Each row is a point on a tangle of strands that fork, close into loops and nearly touch. The rows are in no order.
In the rows, zero is written as 128.
Points whose rows are less than 143 apart are linked; no others are. Some points are linked to none.
K136: [108 80 151 154 98 166 107 139 162 146 91 112 157 175 137 89 121 123 178 90 152 171 130 91 153 145 118 172 163 144 182 146 90 72 149 158 101 127 107]
K987: [146 125 171 129 119 130 165 122 149 94 108 147 137 118 145 104 168 57 139 101 110 165 110 96 180 141 95 163 130 152 149 140 115 83 144 168 113 142 134]
K793: [118 134 119 120 101 115 171 121 155 178 124 135 169 169 143 88 108 105 140 100 95 133 170 114 145 143 156 124 137 104 148 133 130 136 158 117 125 163 162]
K248: [130 71 134 157 160 69 135 179 69 51 160 150 79 62 148 136 138 104 222 112 140 106 112 125 142 88 130 139 142 120 108 131 147 131 120 195 121 175 86]
K299: [130 124 156 135 159 130 170 176 127 108 148 198 81 116 149 93 124 98 162 113 122 136 110 144 124 85 104 162 101 182 130 136 191 90 112 177 115 149 112]
K497: [120 105 151 173 126 127 129 122 146 128 150 174 162 138 109 155 125 126 131 116 133 116 166 122 147 141 97 137 110 147 106 145 82 113 141 141 102 149 158]
K171: [140 130 134 119 145 147 156 191 147 118 142 173 126 127 144 74 114 110 114 109 137 134 73 115 104 89 96 184 89 187 144 140 181 72 116 144 112 141 115]
K499: [129 79 114 139 114 160 145 179 163 121 121 174 131 141 123 97 71 148 146 97 181 122 138 129 141 111 104 161 126 168 132 135 140 117 137 92 103 131 163]
K647: [170 138 81 39 153 78 163 112 107 103 103 87 93 64 120 106 99 128 130 97 142 107 148 185 101 119 106 130 168 135 111 113 159 179 120 100 158 123 95]
K542: [134 202 155 108 121 127 131 88 174 159 112 105 113 143 164 156 184 86 56 168 110 155 103 105 126 157 104 130 62 129 153 128 161 148 106 98 120 101 140]
K871: [164 157 105 58 124 161 157 176 177 124 101 88 119 112 127 80 96 105 110 100 145 133 102 121 116 133 102 156 140 136 183 101 174 145 131 67 164 105 140]
K402: [124 117 112 147 112 105 158 130 133 105 127 169 176 137 123 122 97 121 134 107 124 98 172 120 147 162 101 104 123 118 92 157 83 147 162 109 132 133 193]
K512: [153 148 127 112 141 133 131 152 119 108 146 182 78 92 125 153 122 142 109 127 149 128 101 170 125 93 115 129 90 147 92 124 165 109 89 127 118 150 118]
K588: [136 94 73 143 126 74 130 97 41 53 144 167 120 66 106 143 129 170 156 154 107 73 154 168 132 92 181 133 176 93 74 154 90 146 109 146 182 141 123]
K175: [82 177 141 151 142 145 103 84 202 204 150 66 145 132 181 170 169 142 60 170 91 125 112 92 122 154 168 105 98 132 156 133 128 134 133 100 87 111 155]
K895: [152 127 86 110 153 65 156 109 106 78 115 161 130 83 117 142 80 174 102 123 163 90 151 165 134 150 128 87 149 116 67 147 90 167 109 93 187 116 136]
K838: [107 138 125 156 96 149 103 127 185 179 117 123 166 151 153 168 135 120 116 125 155 149 111 87 128 144 111 149 137 143 166 132 84 59 165 124 70 102 127]
K471: [128 147 134 135 111 147 109 137 156 165 176 164 99 108 111 146 131 136 69 133 161 139 116 151 100 92 145 123 93 152 74 129 146 82 118 124 105 145 138]
K888: [136 96 121 81 140 162 107 187 92 143 108 85 117 159 109 64 65 135 162 65 134 126 62 139 56 71 129 142 135 123 195 138 193 108 94 125 136 111 86]
K872: [139 139 84 68 134 158 172 158 162 158 92 132 130 141 136 65 79 149 127 86 152 116 128 130 108 108 109 154 138 152 179 109 180 115 138 65 144 121 138]
K229: [162 183 161 83 114 161 125 131 175 113 62 97 100 139 168 136 167 65 109 135 141 161 96 114 121 159 65 159 99 130 205 125 174 146 111 102 148 103 104]
K208: [138 138 131 158 180 141 84 67 75 99 191 157 112 121 79 163 177 165 89 142 71 115 156 151 149 125 181 95 128 65 59 124 103 133 115 124 155 136 177]
K465: [131 141 102 137 147 91 106 91 80 118 150 151 156 130 86 154 119 171 80 153 111 99 173 144 111 162 172 85 157 66 55 148 74 143 135 121 198 141 141]
K807: [132 198 112 92 138 134 105 114 137 155 153 71 110 119 118 181 146 125 58 176 121 127 110 167 102 158 161 99 146 120 102 109 124 168 112 85 145 105 135]
K390: [138 65 158 153 150 114 141 184 97 48 130 143 80 99 137 135 148 99 223 112 153 135 97 114 156 112 114 144 126 146 149 117 141 119 120 185 118 141 92]
K393: [173 150 144 152 181 112 110 97 65 63 138 189 70 63 123 182 139 131 114 163 106 107 129 141 142 115 119 88 110 114 80 128 124 141 87 192 160 174 108]
K556: [124 143 113 107 149 127 118 106 117 146 114 125 95 129 109 138 89 166 135 139 154 123 154 201 95 143 156 75 139 128 96 105 132 179 131 92 132 122 129]
K605: [121 114 124 138 103 150 127 145 152 159 77 118 178 171 144 100 89 127 157 100 134 150 146 97 128 157 114 165 149 128 202 146 104 102 162 125 119 127 108]
K298: [156 126 176 117 87 133 138 136 128 93 93 104 94 136 124 123 178 73 156 130 119 167 93 127 159 123 154 139 125 115 171 95 166 142 106 131 148 98 110]
K867: [136 159 172 128 107 135 101 72 102 83 77 103 98 141 142 183 232 108 112 177 111 161 95 136 166 167 107 134 113 109 115 127 127 127 116 147 132 97 91]
K211: [107 117 98 139 95 167 147 136 214 194 137 132 190 158 164 79 89 117 99 138 178 116 159 45 115 149 162 154 120 150 155 124 116 114 175 93 102 109 202]
K342: [141 108 108 117 153 120 142 164 103 131 135 164 98 110 116 124 76 164 137 109 156 121 122 184 113 91 124 129 116 144 95 129 175 88 119 131 114 154 96]
K696: [153 180 72 60 158 123 182 100 142 130 120 139 118 93 125 122 99 129 83 120 160 111 128 156 116 156 108 90 122 151 103 111 138 166 108 82 133 120 143]
K893: [142 131 145 125 110 118 129 110 80 104 130 146 60 113 121 144 170 93 121 154 100 142 132 159 136 94 159 100 75 112 88 109 191 142 118 149 131 145 131]
K737: [153 184 113 88 148 121 124 93 88 101 145 111 77 102 104 152 158 115 70 188 111 129 119 188 120 127 164 113 146 110 79 99 138 174 100 116 178 104 138]
K973: [145 185 157 130 132 136 96 84 114 104 106 82 83 131 146 192 210 115 96 178 103 157 101 132 156 168 109 122 113 113 146 109 121 184 91 120 149 101 119]
K94: [157 143 136 147 109 127 115 119 78 72 137 138 119 106 102 195 171 140 107 163 95 121 112 144 159 143 138 135 142 121 95 123 90 135 107 150 152 134 117]
K332: [178 171 90 69 149 109 181 102 122 110 107 110 103 77 127 135 131 111 104 112 113 114 132 159 128 150 101 112 125 128 128 117 150 202 125 93 152 130 130]
K502: [75 114 152 170 104 135 94 97 130 154 146 103 154 170 109 122 143 175 149 150 77 119 172 132 140 152 183 83 145 91 101 119 111 179 131 113 135 134 159]
K439: [80 123 110 155 89 122 111 133 167 186 109 119 178 173 155 146 102 152 127 143 155 137 146 85 140 159 112 135 135 127 164 145 90 102 159 105 110 121 134]
K186: [136 146 126 156 176 133 94 74 107 122 172 160 157 128 101 179 147 176 69 144 114 97 149 124 135 166 151 74 119 83 71 142 62 143 120 104 164 143 168]
K83: [149 150 162 142 138 165 140 88 140 84 126 148 141 128 116 158 181 89 149 118 82 124 126 107 167 169 85 113 135 142 121 119 73 156 127 154 105 115 154]
K201: [119 59 112 148 141 37 132 162 68 74 139 165 95 86 141 102 71 159 204 104 147 91 158 168 123 75 133 114 167 97 64 157 132 140 115 158 137 156 93]
K182: [103 129 161 143 110 164 134 103 182 154 107 76 143 159 158 115 172 117 158 132 96 154 133 96 182 163 154 132 150 130 192 107 126 142 150 132 114 128 150]
K924: [79 155 64 94 121 77 143 140 127 174 120 75 191 152 121 113 71 159 101 155 177 126 161 134 82 161 140 86 155 91 91 148 112 139 151 79 152 116 112]
K212: [158 146 85 87 132 93 160 156 108 162 108 109 160 115 119 122 75 136 105 112 132 112 126 149 96 142 118 125 140 126 118 133 133 126 146 108 135 136 90]
K323: [131 133 96 134 167 114 153 83 105 98 141 186 142 112 118 130 100 131 119 115 110 101 163 134 126 161 104 67 108 139 77 153 80 180 144 115 139 148 186]
K61: [135 120 171 132 111 132 99 122 87 62 78 107 78 122 137 178 203 87 139 165 138 166 70 137 160 134 107 152 117 133 114 119 129 108 114 161 119 106 75]
K716: [113 125 81 88 140 88 178 85 100 125 112 141 111 101 120 82 88 122 173 107 106 107 164 185 137 101 149 89 152 93 94 148 149 154 145 111 128 136 134]
K321: [131 158 144 142 179 174 131 73 157 144 168 146 143 150 144 116 148 132 97 104 82 115 156 70 167 153 119 95 78 150 131 129 99 179 99 117 85 109 211]
K114: [152 57 117 118 81 126 95 201 133 119 110 125 174 166 126 62 64 139 161 45 169 118 104 119 98 110 134 165 135 108 157 167 99 103 135 113 109 150 119]
K720: [156 97 121 146 135 91 108 150 72 94 127 162 132 83 127 161 125 156 133 126 122 106 130 157 125 120 123 132 123 123 80 143 100 110 126 180 140 191 72]
K397: [169 86 134 107 141 100 142 184 74 103 98 108 98 118 124 121 89 138 180 104 122 133 110 148 110 97 119 140 139 124 159 106 161 128 102 160 145 117 55]
K478: [71 122 105 143 101 105 105 115 92 130 133 97 156 163 93 125 134 188 144 182 94 104 175 159 143 149 181 97 178 64 91 140 105 184 115 116 170 124 135]
K630: [84 125 113 140 127 132 145 100 176 190 170 148 165 138 131 120 95 160 83 133 154 125 171 110 129 143 152 103 101 156 87 123 115 115 143 90 94 118 200]
K639: [129 124 208 130 102 178 117 100 168 105 76 86 92 145 153 133 214 73 153 153 124 182 91 99 161 150 143 137 108 126 168 97 142 143 118 140 106 79 127]
K721: [151 99 90 114 90 83 125 152 82 119 98 117 167 118 120 111 76 173 125 112 134 104 135 153 105 144 141 123 147 103 95 146 94 147 125 121 144 132 88]
K312: [113 175 117 129 191 105 120 67 107 120 166 88 127 120 116 166 181 149 73 155 32 127 145 143 165 151 126 94 137 84 118 122 132 167 127 107 163 105 174]
K31: [115 197 149 97 95 131 119 127 203 186 122 73 119 138 179 139 178 101 60 172 114 144 80 99 101 127 113 147 90 120 153 129 198 117 141 69 127 86 130]
K42: [108 112 131 139 126 103 142 122 86 79 175 173 104 81 92 134 132 109 147 136 102 116 129 170 153 90 146 110 141 120 65 137 119 135 130 163 123 156 146]
K538: [128 130 90 100 134 113 188 109 135 136 106 145 135 132 140 60 74 116 165 83 110 113 180 149 127 131 133 113 143 100 138 151 146 153 164 104 130 150 151]
K996: [120 66 117 149 139 126 119 195 98 116 147 178 101 133 128 114 74 160 186 87 181 106 144 157 98 90 121 148 109 157 126 143 165 105 117 154 92 177 86]
K492: [169 98 126 129 157 95 145 180 104 46 103 140 139 70 151 137 96 138 166 88 127 106 88 133 159 139 74 162 140 143 136 149 122 125 120 159 119 143 91]
K227: [111 171 84 106 152 81 165 84 104 125 157 107 132 99 113 146 137 115 104 142 63 111 148 153 160 132 128 120 154 84 92 137 135 151 141 97 154 111 171]
K294: [126 138 165 148 143 177 135 70 221 205 141 132 136 161 186 119 155 132 92 137 119 119 153 59 120 152 154 156 114 182 206 122 130 136 106 118 77 97 172]
K452: [127 165 58 60 135 90 166 137 136 167 116 77 164 139 127 93 66 131 119 116 167 114 149 145 72 157 119 114 154 119 106 128 132 139 165 75 130 119 108]
K518: [140 135 182 129 80 119 112 149 140 147 128 137 114 142 127 128 175 89 98 120 127 167 81 126 138 102 127 151 98 146 122 124 144 81 116 154 118 123 110]
K755: [132 112 124 98 115 178 105 187 129 156 97 116 143 176 125 65 43 141 161 68 138 131 96 129 66 94 135 170 149 121 213 143 156 97 131 102 130 103 104]
K856: [117 193 151 135 161 172 124 76 223 204 142 87 130 149 208 145 169 120 62 160 109 122 120 74 112 148 141 143 84 152 194 130 152 154 100 95 75 92 173]
K829: [161 81 149 129 126 159 142 203 114 101 137 149 94 141 138 93 135 104 201 74 162 130 89 105 120 61 120 172 101 133 178 125 208 80 110 133 111 142 87]
K303: [112 120 126 147 107 149 101 102 173 186 192 144 131 113 106 142 146 151 66 120 145 129 143 125 110 106 157 115 90 135 77 121 106 102 131 111 91 150 171]
K149: [112 129 163 149 90 136 76 127 131 152 114 107 134 142 119 169 164 140 133 153 117 163 103 132 142 138 140 122 163 131 140 107 84 107 128 148 117 109 97]
K763: [86 123 73 113 102 151 132 168 192 195 121 95 208 176 150 42 58 132 113 137 174 130 128 62 94 128 160 148 143 132 171 129 133 103 169 96 116 92 155]
K521: [135 78 132 101 131 121 89 185 67 142 108 102 111 164 107 106 69 154 165 84 134 129 68 139 82 90 130 132 139 113 173 134 154 100 94 158 122 126 62]
K622: [93 82 172 192 106 165 63 62 138 145 163 115 117 153 105 188 217 157 156 119 128 126 158 105 171 129 150 99 128 116 126 104 98 141 139 144 105 130 147]
K411: [159 101 109 100 128 132 124 199 143 148 88 115 188 184 132 54 38 138 145 53 154 109 103 92 81 122 115 179 141 109 185 174 129 69 132 101 128 118 125]
K606: [138 107 173 149 138 135 124 132 99 65 110 140 82 117 121 176 181 107 177 146 150 156 102 135 173 123 112 127 133 146 122 102 124 115 105 181 119 126 89]
K640: [147 147 109 89 157 101 179 199 134 124 141 155 153 110 134 80 88 110 93 98 148 117 72 123 92 100 90 157 108 175 112 136 172 75 127 132 130 122 115]
K242: [84 168 94 111 115 89 142 129 138 178 151 77 187 139 107 125 107 146 94 176 113 137 152 118 129 148 145 112 162 90 101 119 115 126 138 121 145 126 129]
K782: [123 82 98 138 95 97 103 176 111 131 89 140 156 134 131 120 49 174 119 110 174 125 140 141 93 148 121 118 120 123 100 152 92 133 133 94 137 129 109]
K584: [145 123 99 120 132 143 164 154 134 146 107 170 120 133 132 111 90 156 149 94 157 114 132 142 137 106 99 151 127 149 150 123 176 100 114 87 121 139 134]
K774: [116 150 156 153 110 168 111 106 159 122 124 119 157 127 114 169 158 120 125 150 112 139 104 107 164 177 106 115 144 155 130 116 75 130 128 132 93 102 142]
K983: [113 173 118 120 133 138 173 118 175 204 133 123 165 133 153 131 120 114 79 156 120 144 141 88 118 139 122 141 102 165 166 118 145 95 143 123 107 102 154]
K46: [126 175 162 92 88 146 113 159 178 172 85 112 119 156 163 102 170 102 86 153 126 156 71 109 93 107 91 181 98 142 174 130 204 81 137 91 133 68 116]
K752: [139 156 110 99 131 179 116 172 170 176 97 91 146 176 151 65 79 125 125 80 137 128 95 95 54 110 111 182 155 136 241 143 167 79 136 81 153 88 102]
K308: [108 182 86 75 157 77 174 92 140 136 171 53 129 107 119 126 156 110 85 150 82 124 146 156 138 146 121 136 168 97 110 118 161 183 134 75 162 116 169]
K337: [162 195 133 70 123 163 152 155 197 129 98 79 126 123 153 110 145 79 91 131 137 145 95 93 132 151 75 173 121 134 194 114 182 148 122 63 152 108 154]
K309: [123 72 150 154 100 149 72 162 151 121 117 124 154 163 130 127 128 117 166 66 173 155 93 108 130 130 102 176 159 146 163 155 66 70 152 144 86 140 94]
K847: [105 162 65 87 137 160 149 181 190 193 135 73 194 155 143 73 83 113 92 144 175 126 92 50 74 104 131 157 137 156 187 100 175 81 168 94 124 72 137]
K50: [77 99 139 138 88 183 110 135 152 173 120 122 136 148 121 92 89 148 166 130 130 149 162 130 113 128 163 118 132 138 152 117 127 129 147 134 89 122 130]
K775: [98 92 150 158 65 129 86 117 88 115 131 106 151 147 84 141 191 142 166 154 113 141 110 132 162 128 162 129 180 121 112 122 76 127 131 169 129 127 97]
K154: [141 151 111 113 122 152 162 116 123 134 111 104 105 123 128 126 149 109 125 127 94 133 136 152 141 145 142 108 114 117 157 98 154 181 140 124 143 139 126]
K526: [121 84 80 149 115 76 145 69 50 61 136 169 119 76 117 125 133 141 186 123 89 69 158 170 133 102 163 92 179 77 79 150 96 183 142 134 165 130 150]
K525: [125 84 150 159 83 101 100 151 57 94 142 126 123 136 82 139 153 142 179 160 113 120 135 146 143 101 176 127 177 115 102 105 100 148 108 171 154 122 98]
K529: [120 47 141 156 108 89 87 203 77 77 146 136 146 138 106 128 100 160 182 100 156 115 117 153 138 95 124 161 159 126 107 158 91 116 110 157 119 158 99]
K494: [148 133 178 153 131 151 93 91 100 114 146 155 61 120 125 177 190 106 91 171 109 149 137 138 141 107 142 100 56 102 91 112 163 121 102 162 136 150 136]
K277: [108 111 125 109 109 104 153 145 81 106 153 132 103 101 94 98 109 111 157 133 100 145 117 172 137 75 163 117 153 126 80 118 156 131 117 164 132 130 112]
K710: [149 121 111 111 166 83 175 175 115 71 119 169 133 69 153 109 62 122 158 98 110 100 119 158 124 116 85 131 150 144 119 146 134 136 123 151 128 141 105]
K960: [93 76 174 174 101 193 102 111 172 164 117 127 136 170 138 98 131 127 182 126 145 167 167 93 127 126 157 163 143 155 188 125 109 103 151 162 83 123 125]
K617: [89 161 136 133 133 120 135 109 170 181 153 73 164 133 130 154 150 143 86 161 85 129 128 111 148 160 152 99 129 120 122 111 116 143 137 107 126 122 166]
K246: [114 116 166 169 161 177 106 59 175 194 169 140 139 164 163 122 146 150 105 112 101 105 183 84 145 146 159 120 88 168 159 125 114 162 115 121 69 109 197]
K564: [150 206 141 121 167 134 115 87 123 117 149 126 133 115 115 190 164 116 39 177 106 131 106 112 141 157 114 88 75 111 101 114 103 155 75 136 143 118 156]
K815: [105 162 127 114 89 132 114 157 179 190 134 73 154 159 130 117 119 120 120 139 115 150 99 126 101 133 161 131 160 104 168 118 134 131 131 98 115 109 109]
K836: [111 87 109 142 80 170 124 161 203 163 110 159 156 159 145 76 77 139 114 114 190 120 144 79 137 135 129 164 123 157 147 135 102 120 157 79 113 117 192]
K74: [158 136 182 170 167 119 106 93 78 60 132 184 45 106 135 181 198 94 120 170 119 130 134 117 165 100 115 107 70 116 90 132 143 134 92 200 153 156 127]
K612: [98 123 97 138 141 140 111 99 121 141 120 166 111 133 109 132 80 191 102 135 172 123 165 167 104 150 151 71 109 139 75 139 120 152 135 93 142 138 149]
K268: [156 150 106 111 162 94 135 84 57 69 145 147 59 71 102 140 139 113 100 171 94 110 132 183 120 90 177 104 156 112 60 111 129 164 101 153 188 127 139]
K169: [131 190 65 86 175 110 177 110 160 144 146 108 158 107 119 145 100 120 76 155 160 122 149 113 108 163 101 86 114 153 121 107 132 168 150 86 137 116 166]
K770: [107 177 92 96 152 120 114 91 132 161 151 79 122 131 114 145 123 168 88 155 121 120 138 200 101 164 171 86 165 105 88 107 125 170 130 70 151 129 123]
K562: [101 72 158 195 124 147 88 114 99 111 159 141 105 126 89 170 168 142 183 146 144 138 153 137 146 109 110 125 123 141 107 128 101 109 153 206 116 186 96]
K373: [128 45 153 163 94 132 113 146 138 120 132 138 111 158 113 130 152 110 215 91 188 141 160 111 151 91 114 159 128 126 165 119 127 95 140 150 104 171 116]
K754: [128 124 179 168 124 174 103 73 146 163 121 150 86 150 150 172 176 124 132 134 134 159 144 119 140 123 116 134 87 162 157 121 137 94 115 157 84 131 128]
K645: [169 197 139 103 127 106 153 139 140 126 116 135 133 120 145 167 153 79 76 141 128 137 85 106 127 142 85 129 80 130 122 126 141 119 110 121 128 122 123]
K572: [63 143 89 125 147 108 170 92 172 190 135 118 178 172 152 74 81 159 95 160 165 130 200 104 105 159 167 86 110 131 82 146 124 132 170 76 119 98 201]
K405: [136 101 126 149 126 136 143 109 97 111 104 155 115 117 112 141 124 131 171 118 96 112 157 134 146 149 135 87 121 128 131 111 128 181 144 144 158 152 127]
K455: [115 104 124 165 130 122 89 115 97 140 155 166 138 110 93 149 117 167 104 134 130 123 163 150 112 121 137 105 109 104 72 140 93 102 143 170 147 207 113]
K704: [106 75 179 195 112 187 61 49 157 127 160 123 99 120 95 191 222 140 141 129 160 140 141 115 155 114 118 122 98 148 120 111 86 119 138 170 83 150 136]
K88: [132 105 102 109 81 102 146 141 57 93 137 119 112 112 90 107 143 109 171 148 96 126 129 164 129 97 190 131 173 105 113 104 122 169 109 151 156 116 105]
K192: [115 60 134 156 91 131 131 140 97 107 92 130 124 138 112 105 119 138 196 113 137 141 159 112 143 141 151 98 138 117 170 115 109 163 143 154 149 147 103]
K565: [142 166 75 95 150 186 140 172 178 176 123 99 175 169 148 79 70 105 96 115 169 115 95 58 51 134 106 196 147 160 233 130 150 82 158 78 152 67 115]
K274: [120 77 143 148 166 152 132 187 127 91 170 194 99 112 152 99 99 117 180 88 164 121 127 139 118 96 107 177 101 188 153 147 157 115 121 167 88 181 104]
K134: [124 128 64 66 134 71 175 104 99 145 114 133 118 107 113 55 94 150 151 96 155 115 151 190 128 83 137 96 160 109 89 147 168 113 127 99 137 147 96]
K391: [101 34 165 195 130 147 90 136 125 113 163 121 93 140 106 153 178 112 205 113 196 141 158 125 135 91 102 150 105 151 149 111 103 96 147 192 91 171 83]
K64: [117 146 140 97 92 125 86 173 157 181 98 80 140 169 148 102 150 111 92 107 125 158 32 80 112 90 106 169 137 127 194 132 168 58 118 112 125 70 103]
K943: [102 181 131 134 196 112 127 84 153 147 181 53 160 147 130 160 155 152 64 165 73 114 139 112 143 177 137 89 128 114 109 117 118 170 129 92 133 100 185]
K834: [102 108 172 182 143 166 75 70 121 138 166 105 126 141 108 162 184 178 137 146 71 119 159 109 157 141 172 81 124 113 107 104 113 169 134 126 106 111 178]
K581: [155 140 153 122 105 125 170 139 155 133 107 144 147 146 137 79 127 75 149 91 91 151 125 102 160 130 128 149 139 121 158 131 137 98 141 137 135 141 145]
K741: [164 66 136 148 137 61 148 164 67 53 124 157 99 70 144 137 117 129 229 101 117 80 143 142 118 102 133 127 153 107 108 132 125 151 117 178 136 144 79]
K396: [142 103 158 157 112 111 139 143 130 83 158 166 136 112 120 143 160 81 158 100 125 126 120 121 172 124 93 154 128 148 117 143 89 111 139 175 103 174 125]
K491: [160 141 153 110 142 132 123 179 129 114 96 124 148 133 155 152 101 106 137 100 144 134 79 111 118 146 72 176 131 152 162 150 111 75 124 140 90 114 89]
K961: [161 140 92 138 148 76 142 92 30 50 142 166 86 40 124 157 145 122 136 160 75 79 125 189 119 84 170 136 170 99 68 130 103 149 101 166 183 127 118]
K22: [115 149 158 143 110 179 112 138 185 155 112 136 126 138 157 135 135 105 112 137 146 162 90 97 119 120 100 179 123 172 180 134 124 56 135 125 65 85 128]
K257: [159 101 141 168 147 98 84 125 49 65 144 172 92 75 113 163 158 145 146 151 115 105 126 150 147 108 131 120 140 118 84 132 105 108 124 217 165 204 80]
K163: [80 155 96 141 127 67 132 109 115 143 161 94 186 152 102 135 136 163 92 185 105 104 162 138 128 168 171 80 167 73 78 133 82 160 134 101 178 123 153]
K333: [90 87 155 178 105 118 82 132 102 146 145 150 130 145 89 126 117 155 144 145 131 142 167 150 122 102 138 111 133 135 91 134 90 111 143 202 135 184 100]
K34: [98 75 123 136 77 128 125 147 108 107 109 134 154 142 101 56 88 119 206 117 117 138 168 133 138 118 141 104 145 103 128 143 105 151 137 157 142 149 118]
K481: [132 191 178 140 151 159 90 60 134 114 136 100 104 140 134 192 211 121 60 187 91 146 106 103 174 162 117 100 86 124 110 123 107 169 86 144 124 86 160]
K591: [177 120 155 107 132 120 144 175 111 115 89 108 83 129 132 134 128 113 150 112 138 150 92 131 130 100 107 138 119 136 175 100 179 133 97 133 159 104 83]
K247: [140 70 154 136 92 171 131 177 137 111 123 132 104 144 124 114 134 106 201 81 171 144 103 92 161 84 142 171 122 122 180 104 170 88 121 119 106 141 122]
K950: [132 147 145 103 141 172 140 166 159 134 86 117 127 139 142 121 106 99 147 121 134 157 95 120 128 128 82 192 133 151 200 121 159 91 129 113 106 94 119]
K689: [118 115 120 154 152 159 118 76 108 114 138 172 130 128 104 136 131 149 125 127 86 109 164 133 137 150 134 61 102 143 105 120 105 190 148 146 137 144 167]
K596: [168 199 119 99 161 91 159 120 114 109 140 127 145 101 118 187 142 104 70 167 118 121 110 121 129 160 98 113 114 117 97 114 98 145 101 113 149 103 133]
K925: [126 188 100 95 173 140 193 98 174 171 149 117 150 129 137 117 122 97 70 152 128 129 152 95 101 150 101 116 96 159 140 107 161 140 146 108 120 99 172]
K438: [122 158 178 129 113 181 124 91 199 139 96 58 124 141 178 118 198 88 125 146 105 166 98 91 167 168 146 151 125 123 185 113 144 127 142 107 102 101 149]
K880: [160 139 157 130 129 116 111 156 110 94 113 142 120 119 163 173 151 113 120 111 145 138 76 137 133 137 68 168 114 143 115 149 112 73 103 157 91 149 66]
K456: [162 124 91 75 171 54 170 160 107 86 118 122 115 48 134 101 60 136 130 94 124 105 109 179 98 103 87 136 160 138 89 150 142 153 126 134 154 120 98]
K108: [100 99 104 162 123 107 102 95 67 111 138 166 153 128 98 130 112 176 126 128 113 96 201 156 111 145 139 82 130 76 48 176 91 134 156 132 169 185 143]
K249: [156 178 121 121 120 120 164 137 151 167 123 142 163 142 161 142 145 84 92 128 126 142 106 82 115 133 91 159 86 151 151 132 149 70 141 123 115 134 126]
K355: [104 83 113 167 121 138 88 146 131 149 118 180 119 129 125 136 61 193 117 134 188 130 163 147 88 126 116 114 114 155 107 153 98 118 130 122 131 154 121]

A fork is a point with three links, a tip a point with one. Leave the first point through the second and follow the links. Name the first fork or tip that comes.
K961 / K268 => K242
K481 / K973 => K201
K755 / K888 => K182
K134 / K716 => K405
K584 / K499 => K755
K782 / K355 => K526
K201 / K741 => K645

A tip is a point with one link. Name the tips that can be reached along the links from each point below, in the order of the rows.
K411 => K229, K182, K114, K640, K572
K716 => K201, K492, K134, K64, K34
K838 => K309, K50, K880
K774 => K83, K42
